A landscape with many valleys, sampled at points; each row gives a point and its height.
From any point a ball rolls to the lowest of the 2 points nearest to it. It stops when none of these is lower. Distance is the straight distance between rows; heights are no part of it.
Q972: [157  82 147 104 168 152 172 140 123 128 114  85  75  96 135 145  66 156
 102 138 128 125 126 137 125 135 122 125]  (h 395)
Q511: [113 130 165 115 147 121 144 148 105 130 152 119 133 126 109 149 140 122
 115 141  96 153 131 144 116 119 104 124]  (h 179)
Q531: [112 133 163 147 171 129 130 127  68 189 135  92  89 141  86 172  66 110
  90  85 137  90 116 150 110 140  89 119]  (h 567)
Q724: [130 127 130 142  79  88 102 124 146 100 129 126 155 107 139 106  99 132
 189 122 151 167 144 117 151 137 165 135]  (h 544)
Q860: [ 83 145 155 132 123 137 132 117  98 153 145 103 116 123  70 149 195 119
 108  87 133  89 102 207 115  89 103 148]  (h 370)
Q555: [207 105 112 134 121 114 146  96 151 109 129 165 101 113 120 115 102 162
 156 149 147 120 150 109 102 137 109  87]  (h 166)
Q22: [152 131 135 143 101 132 116 101 131 124 106 164 103 184 107 157 127 123
 175 139 183 164 153 184 133 119 107  91]  (h 374)
Q650: [ 88 129 186 127 147 143 131 128 124  99  97 130 133 143 150 120 201 139
 149 162  97 164  98 169  81  76 104 143]  (h 865)
Q891: [108 160 169 130 152 139 122 138 121 140 110  94 149 126 152 180 172 123
  52 132 101  77  99 142 132 126 137 157]  (h 259)
Q788: [117 181 114 147  95 124  80 111 124 129 152 151 137 171 119 121 132 116
 166 113 136 130 150 132 159 122 118 111]  (h 647)
Q373: [181 120 108 148  67 131 133 103 147 119 123 182 125 158 160 101 143 121
 190 165 154 163 176 117 117 166 157 122]  (h 739)
Q232: [100 136 141 137  84 100 121 147 123 105 153 126 155 108 123  99 183 109
 131 113 114 131 127 146 145  89 130 135]  (h 147)
Q401: [106 130 136 130 118  66 127 127 109 126 161 131 169  94 100  86 140 121
 140 115 111 123 140 114 127 112 104 110]  (h 85)
Q828: [121 141 165 153 138 152 142 135  58 207 137 101  91 150  62 168 150  84
  84  85  75 114 120 132  87 119  82 177]  (h 348)
Q148: [166 120 127 137 158 137 132 144  98 129 127 124 100 132 116 160 100 118
 112 101 101 163 127  65 152 138  68 126]  (h 281)
Q711: [183 149 101 167  53 124 105  82 134 163 134 177 118 185 138 108 122 116
 190 125 156 123 174 130 134 192 154 134]  (h 712)
Q203: [186 101  75 108  89 120 154  99 197 121 152 146 125  82 142  82  79 177
 167 147 142 104 142  99 112 167 172 124]  (h 365)
Q737: [100 185 132 162 110 140  89 115  92 152 108 120 115 164 154 199 136  99
 103  65 176  67 161 156 151 103 150 110]  (h 572)
Q375: [106 102 159 133 106 112 158 142  85 123 142 119 112 103  96 106 151 119
 156  95 142 180 138 146 135  91  82 135]  (h 367)
Q918: [171  79  88 115 129 107 148 146 151 124 139 129  80 110 115  98  28 160
 120 118 154 145 138  96 154 152 117  83]  (h 556)
Q443: [180 110  51 134  84 128 128  99 170 136 162 172 136 120 149  51  86 132
 181 145 134 110 134  83 117 202 189 147]  (h 431)
Q239: [116 153 140 122 145 170 120 115 130 115 151 103 128 121 142 109 150 124
  93 151 125  81  99 147 161 122 138 152]  (h 462)
Q105: [130 140 158 147 159 153 152 138  55 205 153 109  86 146  81 147 103 100
  87 100  81 135 127 107 118 148  65 160]  (h 323)
Q468: [113  88 131 111 134 127 167 146 158  83 126 128 160  66 129 114 188 125
 160 164 126 135 127  76  57  97  89 124]  (h 406)
Q15: [114 127 116 107 166 167 134 178 155 116 173  93 119  94 134 151  83 138
  79 137  89 153  71  92 141 150 141 171]  (h 702)
Q289: [ 71 137 169 133 127 122 146 131 103 157 118  97 151 113  94 130 218 117
  76 114 117 108  74 214 123  84 107 203]  (h 410)
Q922: [138 140 114 166  81 106  81 143 109 142 122 157  95 200 101 127 103 102
 140  84 172 151 161 125 180 130 108  74]  (h 733)
Q734: [139 123 140 111 120 150 112 118 183 107  93 126 153 137 168 134 166 142
 121 177 125 106 116 147 123 147 200 134]  (h 670)
Q213: [104 178 133 145  83 129  92  92 134 138 114 152 150 160 141 143 155 125
 170 111 160 130 139 210 149 114 170 137]  (h 485)
Q200: [ 97 132 188 140 115 100 136 152  93 183 132  76 131  93 102 190 117 128
  88  70 112 126 114 147 116 131 123 157]  (h 178)
Q37: [ 90 141 175 146 134 140 147 134  75 169 119 122  91 150  87 189 142 121
 136  84 137 175 113 211 106  86  74 158]  (h 277)
Q935: [120  97 115  90 134 151 129 165 221  77  89 119 150 126 186  90 166 153
 125 211 118 156  95  97 100 138 198 141]  (h 706)
Q545: [ 60 143 174 151 129 145 140 141  89 177 113  75 134 126 133 155 175  85
  34 104 133  76  83 200 131  96 128 209]  (h 448)
Q57: [125 154 137 157 105 128 103  93 112 141 111 153 100 176  98 173 125 123
 163  90 188 126 139 210 131  94 101 103]  (h 456)
Q867: [101 107 140 128 139 123 121 157 100 167 169  92 105 116  84  76  99 124
 108  71 116 105 112  88 168 154 104 108]  (h 133)
Q618: [108 127 152 128 143 148 138 129  95 166 157  92 110 128  52 148 173 101
  96  98 106  93  98 156 101 115  80 152]  (h 377)
Q619: [139 118 162 127 120  81 151  92 118 106  91 148 152 107 141  97 162 155
 171 163 123 139 159 163  92 109 138 116]  (h 452)
Q805: [103 163 120 118 127 142 102 118 127 126 143 110 156 139 141  82 151 104
 109 145 133 100 129 147 203 138 162 144]  (h 430)
Q500: [ 70 151 176 168 148 138 122 135  38 225 126  81  93 140 100 157  86  99
  86  41 146  93 121 141 127 134  93 150]  (h 547)
Q488: [ 86 158 177 132 139 165 122 120 105 119  75 122 123 165 150 159 212 137
 137 122 107 152 108 201 116  66 110 162]  (h 856)
Q273: [163 117  65 108 167 144 115 127 141 138 139 153 102 161 100 125  62 134
 117 118 164 151 133  88 182 180 132  84]  (h 409)
Q247: [ 97 128 177 123 123 109 123 147 123 149 111  78 157 102 124 186 161 124
  83 103 107 109  99 157 129 119 145 156]  (h 219)
Q761: [152 183 117 168  75 104  90  84 129 153 157 172 128 166 125 108 106 134
 173 116 155 108 159 131 146 159 134  98]  (h 678)
Q359: [170 134 107 124 166 124 130  93  96 129 120 153 116 149 121  97 107 125
 136 137 123 122 161 108 161 138 102  97]  (h 263)
Q275: [144  99  86 133 116 109  88 119 145 113 142 140 131 143  97  79  85  98
 173 106 144 135 132  88 146 141 128  97]  (h 378)
Q638: [100 113 153 118 170 120 171 141  94 144 153 116 156  99  84 117 147  99
 135 149  79 160 112 100  66 122  56 173]  (h 210)
Q991: [143 134 151 112 143 126 144 129 130 122 125 152 130 145 121 173 143 146
 138 155 137 176 154 124 124 143  97  93]  (h 130)
Q222: [143 137 156 154 120 114 134  91  85 156 128 120  72 130  69 141 132 149
 132  86 191 105 149 173 133 121  76  87]  (h 380)
Q712: [139 107  92  87 171 150 181 157 130 122 178 134 119  77 136  97 105 163
  76 148  87 136 108  90 135 138 123 130]  (h 184)
Q233: [150 132 163 136 144 136 152  92  93 133 141 109  78 102  77 145 155 157
 129 114 147 106 139 143 113 124  75 114]  (h 385)
Q427: [209 114  34 148 103 133 138 118 158 113 143 225 110 150 171  99  82 141
 160 162 137 163 150  68 105 179 163 119]  (h 557)
Q733: [155 109 139 129  81 150 137 112 152  99 106 156 128 140 176  89 177 136
 173 181 135 146 159 144 112 138 184 129]  (h 758)
Q532: [130 155 127 135 144 175  97 157 130 113 110 107 110 147 168 200 138 112
  76 116 122 107 122 106 157 133 173 132]  (h 362)
Q13: [129 151 162 149  97 161  92  96 157 122  75 128 134 155 189 159 163 138
 144 149 151  94 121 176 119 134 204 140]  (h 618)
Q676: [130 110  91 139 103 144 145 134 155  89 138 185 154 106 151 109 167  99
 201 175 168 163 164  72  81 122 112 103]  (h 469)
Q291: [172 113  70 109 129 144 117 129 203  97  99 132 136 105 185 128  99 175
 112 155 113 111  98  90 137 166 230 155]  (h 648)
Q955: [121 161 173 146 104 130 116  94 124 138  77 143 138 145 171 176 173 152
 141 125 154 118 146 209 122 115 183 121]  (h 554)
Q642: [132 157 112 154 162 174  85 110 122 124 127 111 101 157 153 163  71  99
 109 117 150  67 115 140 139 117 152 117]  (h 608)
Q816: [ 83 156 146 150  98 149  76 128 144 103 104  96 147 141 151 140 169 103
 118 107 140 109  81 184 169  84 162 186]  (h 827)
Q906: [149  73 124 113 132  93 152 152 124 148 140  96  85  97  89  97  47 150
 107  88 132 123 134  99 145 147 104  89]  (h 576)
Q915: [123 123 161 135 128  98 124 132  88 143 101 122 118 153 104 169 106 117
 134  99 150 173 152 153 163 129 103 114]  (h 342)
Q746: [119  97 166  93 174 139 163 176 160 121 114 106 133 102 160 152 122 163
 103 171  59 181  81  87  60 138 118 149]  (h 620)
Q967: [113  92 146  79 132 151 133 149 203  96  90  92 151 120 156 123 172 146
 104 190 123 127  94 136 112 133 179 140]  (h 690)
Q71: [ 95 151 148 151 113 126 111 129  83 164 107 112  99 160 123 152  84 123
 127  72 206 159 158 164 205 144 128 105]  (h 280)
Q559: [132  97  97  84 131  96 165 147 180 105 134 138 172  83 142 113 112 149
 144 169 125 152 156  84 103 142 146 108]  (h 206)
Q52: [137 129  97 107 144 114 152 129 137 107 149 165 172 105 154  93 127 133
 141 176 122 155 163  82 133 153 136 105]  (h 242)
Q310: [ 76 151 169 146 135 144 126 133  67 173  85  87 123 138 136 211 156  91
  88  55 145 110 123 179 132  98 131 167]  (h 506)
Q421: [119  87 166 141 101  82 172 157  73 163 141 119  99 109  61 132 134 120
 131  81 128 188 141 134  97 107  54 134]  (h 347)
Q298: [117 102 141 135 103 101 154 141  95 116 120 144 127 124 110 113 133 111
 171 114 176 218 165 118 155 113  70 114]  (h 386)
Q506: [152 138  77 124 129 145  96 124 159 106 160 139 130 129 131  96 103 121
 123 130 114  96 111 100 160 148 170 123]  (h 453)
Q589: [161 123  55 144 123 143 110 122 177  80 146 197 156 144 172  86 123 101
 183 187 109 131 116  73  71 137 159 137]  (h 344)
Q280: [ 79 187 135 128 116 128  93 113 113 130 104 129 164 165 129 155 170 125
 165  95 122 161 132 174 162  82 102 161]  (h 369)
Q747: [107 152 150 136 130 109 134 131  65 175 146 117 126 137  79 125 154 119
 122  76 113 144 152 101 157 131  53 126]  (h 194)
Q10: [102 106 135 124 112 108 153 121 117 100 112 151 166 106 131 101 163 115
 197 141 164 191 167 131 122 100 104 122]  (h 407)
Q504: [149  88 104 121 153 123 141 167 124 108 149 124 111 105 114 132  82 111
 121 109  99 172 116  54 134 132  90 127]  (h 305)
Q841: [ 99 173 139 152 146 123  82 105  88 170 135 100 127 138 102 140 117 124
 106  61 142  52 125 124 161 135 106 111]  (h 100)
Q487: [139 155 133 118 186 165 138 128  89 127 133 123 114 144 156 136 113 128
  89 148  90 131 134 111 167 135 112 136]  (h 250)
Q419: [151 104 101  88 104 109 154 126 196 114 130 160 162 117 150 110 133 156
 151 192 123 131 156 121  83 163 181 105]  (h 140)
Q546: [116 142 128 124 185 155 130 141  76 154 147  94 116 142 125 114  92 101
  78 122  80 108 105 109 165 134 102 159]  (h 278)
Q216: [ 91 170 137 125 136 122 127 118  87 134 145 125 154 148  89 114 213 107
 124 127  93 115 133 146 124  79  62 155]  (h 465)
Q728: [117 127 162 132 150 165 125 163 129 146 154  92  94 127 108 205  76 118
 111 110 122 168  96 113 120 148  99 152]  (h 717)
Q950: [141  93  80  99 164 126 155 137 164  85 129 156 175  93 152  83 157 124
 110 190  92 110  98  78  82 107 121 129]  (h 329)
Q544: [ 97 121 115 113 149 113 157 156 136 105 160 130 182  83 131  81 180 102
  92 179  94 117 101  81 105 108  91 153]  (h 295)
Q165: [153 109  75 161  85  87 130 143 142 107 141 195 139 140 139  92  90  94
 186 164 179 183 174  72 105 142 114  87]  (h 339)
Q730: [114 155 111 168 102 132  62 128  97 141 113 127  92 202 116 142  94  89
 144  66 161 116 151 151 177 106 130  98]  (h 705)
Q428: [149 200 120 149 110 161  84  95 154 108 117 148 148 170 188 124 158 140
 148 167 102 100 126 117 143 132 155 154]  (h 591)
Q773: [127  87 100  92 134 102 150 168 157 133 156  87 109  80 115  92  47 156
  90 103 107 106 117  96 146 144 147 113]  (h 590)
Q757: [149 129  78 105 186 164 132 143 154 130 129 144 118 111 157 202  82 174
  52 115 108 102  86 104 131 148 173 118]  (h 508)
Q602: [144 142 119 108 191 144 141 125 136 136 152 126 144  97 119 162 128 157
  89 128  76 112  87  83 119 144  95 142]  (h 548)
Q930: [ 84 172 161 154 120 151  94 119 107 122  58 111 140 155 180 170 194 126
 113  97 132 108 105 196 149  61 144 175]  (h 844)
Q288: [ 91 139 143 124 100  92 132 102 102 150 148 134 140 108  72 102 181 142
 155  78 153 127 136 187 139 101 106 116]  (h 265)
Q184: [131 108  97 126  81 145 124 142 190  83 124 160 159 135 178  66 182 104
 155 205 125 137 128 109  93 143 199 147]  (h 780)
Q96: [118 171 167 156 124 151 126 117  70 141 110 110  91 144 123 181 192 133
 108  90 119  98 145 165 126  79  94 139]  (h 316)
Q889: [ 93 172 146 144 122 122 117 115  92 141 108 145 120 160 105 176 160 132
 173  77 139 179 126 197 130  68  65 148]  (h 325)
Q126: [124 121 149  96 187 135 155 144 158 100 114 137 158  93 183 120 151 185
 109 191  73 156  89  83  77 128 117 128]  (h 627)
Q751: [135  77 123 122 100  93 159 173 130 106 123 132 120 116 110 123 106 114
 148 137 182 219 165  86 137 135  86  99]  (h 405)
Q997: [119 114 145 129 125 109 141 156  94 171 166 112 110 117  76 114 118 130
 113  78 133 149 140  78 165 160  68 104]  (h 168)
Q338: [144 125 111 152  97  96 120  89 147  96 103 163 197 121 168  45 183  97
 174 188 113  93 121 114  91 114 145 171]  (h 510)
Q29: [164 116 109 131 108 129 124 103 148 117 126 165 114 165  99 120 100 119
 181 149 187 166 155 130 139 149 104  91]  (h 288)
Q371: [152 142  78 102 183 151 137 122 158 122 156 157 133  98 147 154 102 188
  74 132  84  97  70  98 128 138 137 131]  (h 533)
Q685: [136 201 133 158  96 167  93 106 137 115 128 149 121 171 188 140 135 142
 157 158 137 131 156 143 159 143 173 133]  (h 549)
Q349: [141  85  84  85 133 103 159 160 187 102 134  87 131  65 140 104  62 170
 112 127  95 121 116  80 128 130 152 140]  (h 602)
Q286: [165 110 122 110 146 161 154 121 158 112 126 113  87  91 171 131  77 177
 102 157 135  89 123 144 128 141 175 109]  (h 341)
Q976: [ 67 150 189 139 141 158 136 138  88 168  78  83 138 133 155 199 194 113
  72 103 125 111  91 189 115  95 132 197]  (h 479)
Q964: [152 126  76 159  82 115  98 113 154  96 139 182 163 159 155  78 130  79
 201 164 116 127 137 101  88 133 161 146]  (h 312)
Q368: [144 186 113 143 102 130  88  80 158 117 141 157 172 147 144 113 157 128
 175 146 120 103 136 114 136 143 136 141]  (h 621)
Q269: [157  96  69  83 130 117 152 136 211  94 121 124 153  74 160 100 106 180
 107 155 101  98 107  82 120 137 175 142]  (h 617)
Q405: [140 127 182 154 152 126 140 124  84 164 108  96  79 124  97 223  98 130
 102  89 154 119 123 152  92 124  84 125]  (h 586)
Q892: [116  85 137  82 131 117 178 154 156 124 144  99 153  66  94 134 168 139
 130 134 116 141 134  91  90 132  92 135]  (h 387)
Q185: [123 113 123 122 120  66 135 129 119 137 155 144 149 113  78 101 117 127
 154 111 150 144 156 101 125 140  85  78]  (h 131)
Q877: [172 123 136 102 172 158 147  90 172 113 100 133 121 104 157 126 152 196
 109 184 110  72 101 138  86 137 152 120]  (h 650)
Q598: [118  94 153  87 182 124 183 145 122 146 137  91 140  97 105 117 134 129
  74 173  68 121  99 136  83 132 106 165]  (h 157)
Q81: [ 96 137 165 146 144 161 110 138  96 120 103  94 102 153 152 178 113 100
 112 118 136 128 121 184 142  97 144 143]  (h 460)
Q574: [104 157 153 119 137 161 131 132 128 103 126 133 148 136 131 155 202 132
 160 145 108 170 130 100 115 106  68 139]  (h 502)
Q949: [140 132 134 127 129  95 114 109 162  98 140 124 167  87 134 119  97 154
 167 139 119 130 114 104 120 132 132 134]  (h 571)
Q357: [119  95 121  75 133 152 148 159 199  96 135  93 139  98 132 132 137 146
 118 165 126 139 113 117 127 143 165 137]  (h 701)
Q803: [129 142 143 134 156 155 128 142 101 151 135  99 105 124 136 188 127 113
  59 103 120  75 121 125 133 135 136 121]  (h 306)
Q169: [111 122 127 155  67  94  83 128 126 128 125 127 129 134 113 103 102 121
 175  69 173 153 143 147 177 130 158 112]  (h 501)
Q580: [145 127 119 100 178 149 156 113 111 128 143 126 121 110 138 100 103 145
 103 153 113 125 133 116 169 150 130 118]  (h 220)
Q899: [124 130 198 139 163 133 137 124 106 151  97  98 107 124 109 224 132 143
 119 116 115 139 101 152  66 121  90 147]  (h 601)
Q543: [127  74  64  68 170 130 198 160 177 102 128 146 166  55 147 108 142 157
 104 167  95 130 117  48  72 119 110 127]  (h 358)
Q481: [106 104 112 116  97 110 111 151 175  80 123 128 178 131 147  81 170  88
 135 177 122 138 114 139 128 113 176 148]  (h 798)
Q122: [103 145 118 122 146 125 116 140 128 104 166 121 169 122 121  88 153  93
 110 153  92 117 100  97 140 111  97 156]  (h 270)
Q386: [ 99 125 181 150 109  91 142 143  82 191 153  98 101 102  65 162 118 143
 104  52 138 127 124 152 119 132  94 123]  (h 134)
Q19: [ 93 139 134 128  87  94 125 109 119 126 121 139 174 111 111  97 200 128
 148  94 136 133 125 193 150  89 144 150]  (h 211)
Q804: [124 113 148 124 111 123 127 127 131 134 140  88 113  95 112 126 124 131
  95 106 140  59 124 169 136 120 157 111]  (h 119)
Q762: [124  90 102 118  97 150 138 141 171  75 146 141 153  96 133  94 169 103
 182 157 150 145 138  90  99 111 134 124]  (h 437)
Q793: [ 90 179 157 147 138 116 116 114  45 165 119 113 110 163 116 128 129 124
 113  82 126 116 155 180 169  92  92 128]  (h 262)
Q594: [163 113  33  99 133 137 124 141 177 118 144 147 112 104 150 108  66 176
  94 120 122 114 110  84 163 163 220 129]  (h 682)
Q581: [152  91 143 102 128 128 192 177 127 157 166 122  87 102  98 159 116 140
  81 131 106 164 147 101 104 149  85 105]  (h 118)
Q181: [125 129 101 109 163 166 128 136 156 117 146 105 121 112 158 115 104 133
  53 164 125  69  83 141 163 141 181 145]  (h 503)
Q671: [149 139 142 153 104  80 118  86 129 102 106 167 173 127 149  84 175 129
 173 165 101 108 142 145  79 104 139 135]  (h 478)
Q722: [ 57 139 170 159  97 122 111 169  81 195 161  99  94 134  92 144 109 122
  99  29 153 127 121 148 163 133 114 114]  (h 39)
Q553: [154 120 134 119 120 137 131 105 150 119 142 123 103 121 134 121 103 145
 129 158 141  84 135 176 117 132 165 102]  (h 248)
Q921: [139  91  98 132  92  86 133 100 154  98 114 145 188  88 145  48 142 104
 191 165 133 105 138 104  87 122 156 150]  (h 538)
Q172: [107 149 108 141  85 126  84 117 163  93  95 162 190 177 173  96 180  92
 189 173 123 160 126 144 117 124 183 175]  (h 499)
Q948: [113  74  83  73 149 135 167 180 219  74 106 115 150  96 181  88 124 157
 117 203 102 151 102  83  81 120 171 140]  (h 721)
Q44: [147  77  79 112 136 110 122 153 144 100 138 123 129 110 106 100  85 106
 144 111 128 151 132  56 145 136 127 109]  (h 332)
Q813: [132 154  82 127 174 186 102 117 137 123 135 116 115 132 164 140  85 121
  74 126 146  64  98 121 170 151 183 130]  (h 550)
Q763: [ 74 126 138 137 122 111  79 160 106 156 154  96 134 144  85  97 119  96
 115  55 112 111 100 112 172 130 115 123]  (h 185)
Q585: [136  84 105  68 159 140 188 162 175 118 143 126 143  79 117 145 147 154
 113 152 102 149 118  67  82 140  96 120]  (h 375)
Q890: [140 137  81 151 115 113  89 105 128 100 149 167 154 151 129  51 105  85
 190 140 119 117 136  97 130 120 128 127]  (h 379)
Q944: [162 111 101 112 154 141 139 140 184  81 113 180 135 113 184 119 120 171
 150 184 101 166 116  70  77 136 148 103]  (h 161)
Q128: [162 140  54 140  99 140  93 123 165 110 160 160 131 147 148  73 110 110
 155 145 130 124 134  80 158 177 203 140]  (h 491)
Q731: [ 90 162 157 147 145 140 117 115  76 163  81 108 121 158 139 236 131 103
 102  66 183 106 150 173 125 103 121 126]  (h 531)
Q133: [137 145 142 148 100  94 119  80 102 156 132 146 116 137  80 106 146 149
 161  91 180 116 160 158 155 134  96  87]  (h 324)
Q396: [ 96 128 137 130  96 131  93 134 165  91 116 111 164 136 143 100 176  99
 118 156 135 118  82 171 157 100 165 177]  (h 812)
Q575: [113 143 142 113 172 161 120 161 160 110 133 104 137 116 165 167 117 148
  76 161  89 132  79 114 129 142 154 153]  (h 692)
Q124: [186 171  94 158 130 155 103  92 135 133 122 174  91 164 185 148  61 154
 134 151 154 130 151 115 162 176 171 119]  (h 438)
Q420: [204 140  68 156 117 130 114 100 145 119 127 198 103 171 158 113  57 141
 159 162 148 163 146  95 138 183 149 115]  (h 516)
Q808: [137 101 171 127 137 149 147 139 109 116 108  91  77 120 144 156  91 135
 118 135 141 141 136 164 138 119 140 121]  (h 422)
Q742: [145  89 103  86 152 124 190 173 130 170 179 118 100  90  92 129  84 153
  63 120  82 130 121  92 109 154 109 112]  (h 151)
Q651: [106 175 158 137 125 110 117  83 100 138 104 118 163 132 140 116 170 134
 115 135 134  78 134 199 159 105 151 144]  (h 363)
Q830: [125  99 110 113 104  88 127  99 154 116 132 125 177 103 115  45 133 111
 152 154 131  90 129 137 124 131 153 133]  (h 561)
Q193: [ 69 143 146 153 106 144  95 146  83 167 134  96  92 148 126 126 108 112
 109  47 184 116 140 146 200 136 150 105]  (h 180)
Q163: [141 112  80  90 185 153 150 129 145 159 138 117 108  95 124 175  44 174
  66  98 137  97 101 109 144 169 150 113]  (h 476)
Q266: [ 77 153 143 156 144 172  95 137  70 154 122  87  92 173 132 171  91  75
 109  74 150 114 123 167 154  96 115 144]  (h 496)
Q961: [112 114 154 114 147 162 145 179 147 139 165  91 125 101 117 167 103 121
 101 136  82 174  85  94 100 150 111 179]  (h 709)
Q895: [140  84 125  98 117  95 138 155 142 110 118 103 128 116 130 120  99 123
 109 135 108 132 153 135 139 128 175 106]  (h 55)
Q475: [214  98 105 124  78 128 152  94 191 124 121 159 105 111 152 116 102 177
 173 158 144 111 150 119  84 175 164 114]  (h 289)
Q723: [158 149 153 158 115 164 105  66 141 127  93 126 114 130 176 154 110 143
 159 134 171  76 129 169 117 141 182 138]  (h 685)
Q702: [102 162 151 118 130 174 123 128 119 122 137 111 137 146 120 150 218 118
 122 134 104 124 121 132 138 104  88 160]  (h 484)
Q577: [154 125 129 150 102 149 115  92 116 137 143 136  76 149 117  98  94 124
 150 122 175  90 151 168 152 137 145  89]  (h 384)
Q898: [ 71 152 155 171 135 163 113 161  50 204 135  97  67 181 111 175  76  78
  85  45 158 113 135 144 137 120  85 128]  (h 527)
Q55: [127 105 137 122 173 127 145 159  79 178 147  94 104 132  98 133  69 104
  73 102  78 124 113 110 137 150 112 136]  (h 299)
Q924: [132 100 128 118  98 116 124 145 148 108 158  94 135  88 107  92 157 114
 101 117 112  85 110 122 139 110 136 131]  (h 205)
Q49: [120  66 153 110 135 109 162 168  87 170 137  88 101 123  75 124  86  98
 104 100  98 157 131 133 118 135 105 136]  (h 321)
Q12: [102 144 107 143  75 110  99 121 138 100 121 166 179 156 146 108 170  92
 191 132 136 173 154 143 132 108 157 142]  (h 454)
Q429: [138 141 159 105 183 143 141 102 156 105 109 128 149 110 159 119 161 180
 125 188  96 114  95 124  98 130 123 133]  (h 636)
Q630: [145 142 167 136 140 120 141 101  92 124 114 114 108 118  94 164 205 147
 112 119 109  94 132 147  94 108  97 127]  (h 356)
Q339: [154 160 140 145 152 133 105 121  95 129 116 135 103 170 111 179 118 121
 130 111 111 134 141 108 136 110  62 112]  (h 244)
Q597: [112 103 156 124 131  80 159 109  92 100  92 138 159 100 114  97 189 129
 166 139 119 153 145 163  86  77 106 135]  (h 432)
Q668: [130  99 101 120 138  72 140 145 126 157 158 161 124 135  79  66  64 140
 135 114 164 144 149  85 146 170  84  49]  (h 195)
Q214: [154 124 103 153  78 109  77 107 157 106 124 142 152 156 136  97 121  92
 167 133 118 104 123 147 125 128 190 138]  (h 156)
Q306: [140 133 109 119 150 138  98 139 149 108 141 127 131 148 117 152 112 106
 126 128 114 126 119 110 146 135 140 118]  (h 411)
Q540: [153 104  83  95 171 149 150 152 144 149 156 138  92 128  98 164  64 150
  89 114 144 153 115  88 158 173 112  95]  (h 445)
Q704: [100 113 192 129 121 124 154 146  98 136 101 109 111 120 116 176 170 140
 123 101 115 167 119 201  99  87 120 141]  (h 222)
Q853: [127  96 140 110 137 113 141 142 165  85  92 155 167 129 170  81 186 129
 135 212  94 133 123 122  54 104 151 108]  (h 879)
Q340: [131 101 194 108 171 128 150 148 140 135  95  92 126 105 122 180 141 159
 114 146  77 149  91 118  52 126 100 153]  (h 612)
Q28: [186 140 105 117 155 163 127  68 167 119 108 163 138 132 168 102 145 167
 126 188 105  65  95 134 105 152 168 138]  (h 671)
Q347: [181 100 108 117  84 116 147 120 213 110 114 170 125 123 172 115 114 174
 174 187 118 128 140 116  46 157 183 112]  (h 247)
Q909: [135 153 110 163 111 161  68 108 119 120 110 123 100 181 142 144  95  87
 143 102 159  93 139 154 160 117 170 122]  (h 662)
Q958: [121 188 114 154 114 180  74 131 151 108 117 116 119 163 182 167 135 114
 113 141 155 101 135 130 169 142 213 147]  (h 461)
Q660: [106  67 169  94 121 110 162 156 135 113  95 105 133 114 113 144 161 132
 146 137 115 182 134 172  86  95 125 128]  (h 170)
Q212: [178 105 118 114 160 120 150 126 153  97 129 159 123 102 138 138 107 167
 136 156 106 141 125  93  88 127 106  96]  (h 66)
Q780: [169 124  89 141 126 130 107 126 136 121 132 159  96 177  95 113  73 118
 148 130 187 172 142  94 171 157  80  83]  (h 346)
Q945: [156 121 100 103 160 167 114 143 186  90 100 128 127 116 181 155 122 175
  99 157 108 128  89  90 129 151 190 135]  (h 674)
Q769: [ 89 137 126 125 140 121  88 137 129 128 160  96 157 141  81 114 126  89
 126 100 111 107  84 134 152 112 103 144]  (h 229)
Q362: [ 83 175 160 159 122 110 130 128  27 202 121 115  95 157  84 136 150 129
 113  47 119 131 162 151 162 103  51 142]  (h 227)
Q202: [106  76 147  94  96  84 159 184 137 115 134 104 132 109 109 138 122 119
 130 125 121 190 156 139 115 114 137 115]  (h 124)
Q14: [146 127 130 148  58 107  98  99 147 152 121 130 123 126 125 136 113 136
 160  85 183  97 152 156 154 161 185 104]  (h 397)
Q564: [164 116  81 150 100 100 119 130 138 137 148 181 114 153 102  74  81 130
 151 120 188 158 154  64 161 177  87  64]  (h 276)
Q862: [108 127 178 116 166 114 171 137  86 163 145 103 137 118  87 136 154 113
  90 150  66 138 110 147  76 125  91 172]  (h 186)
Q767: [176 132  69 140 134 146 114 130 166  75 144 189 129 132 164 115 116 130
 152 154 103 143 121  59 113 128 142 114]  (h 258)
Q257: [107 113 153 131 125 132 132 131 140  78  98 153 158 134 171  95 193 118
 172 179 113 163 128 125  81  84 125 127]  (h 872)
Q312: [121  87  97 136  75  89 134 168 137  91 137 154 140 111 123 102 126  90
 173 130 174 196 179  84 131 123 129  94]  (h 392)
Q673: [106 154 146 125 114 123 102 113 146 101 110 144 167 151 144 145 171 132
 175 142 131 167 138 156 132 114 141 136]  (h 414)
Q879: [172 167 102 147 154 138 104  83 106 143 111 153 107 165 151 135  62 139
 130 123 153 104 155 119 181 160 132  98]  (h 340)
Q295: [142 179 125 153 140 120  84  99  89 147 126 125 116 164 108 151 126 122
 126  84 115  74 142 112 157 112  85 107]  (h 187)
Q452: [123 161 137 132 133 111 114  89  92 144 128 122 149 134 123  83 140 126
 125 122 127  82 149 146 174 130 136 120]  (h 398)
Q708: [ 84 147 126 123 142  99 144 115  79 118 126 146 180 131 105  93 196  99
 158 138 113 150 147 138 114  78  73 147]  (h 450)
Q524: [116 156 114 136 127 102 122  92  85 117 123 159 148 168 109  83 161  99
 179 130 122 136 167 147 132  83  79 122]  (h 467)
Q701: [131  82 133  79 156  99 169 147 149 119 124  88 138  93 117 110 107 142
  98 159  88 114 122 137 103 120 127 134]  (h 122)
Q483: [156 112 147 119 125 119 168 158 122 143 144 142 101 129  92 173 132 137
 103 142 148 186 155 105 122 152  58  91]  (h 76)
Q573: [112 140 143 126 144 118 103 134 115 138 134 103 125 139 112 158  85 114
 120 104 141 134 127 134 165 143 135 112]  (h 376)
Q960: [ 79 198 150 151 132 126 116  91  60 161 111 117 126 151 138 132 162 128
 109  96 142  80 145 218 155  80 123 146]  (h 309)
Q982: [190 103 104 143 107 129 129 110 139 135 135 151  70 142 128  94  44 144
 143 136 181 122 151 133 155 164 145  86]  (h 494)
Q478: [124 135 152 139 101 113 123 100 107 158 112 107 117 114 117 158 127 142
 124  83 189  80 155 180 151 135 158  98]  (h 251)
Q381: [147 130  91 139 128  93 134 126 117 107 146 179 145 128 148  82  77 116
 165 165 136 172 167  85 135 141 118  97]  (h 282)

Call two points neighbours if one is among the 2 nearest of the other. Go from one point of each pair to the other, from neighbour to neighbour, staying as low as possible. Name the highest point that can't be avoided.
Q419, Q964 => Q589
Q212, Q419 => Q475
Q401, Q804 => Q924
Q401, Q29 => Q780
Q964, Q841 => Q890
Q895, Q483 => Q862
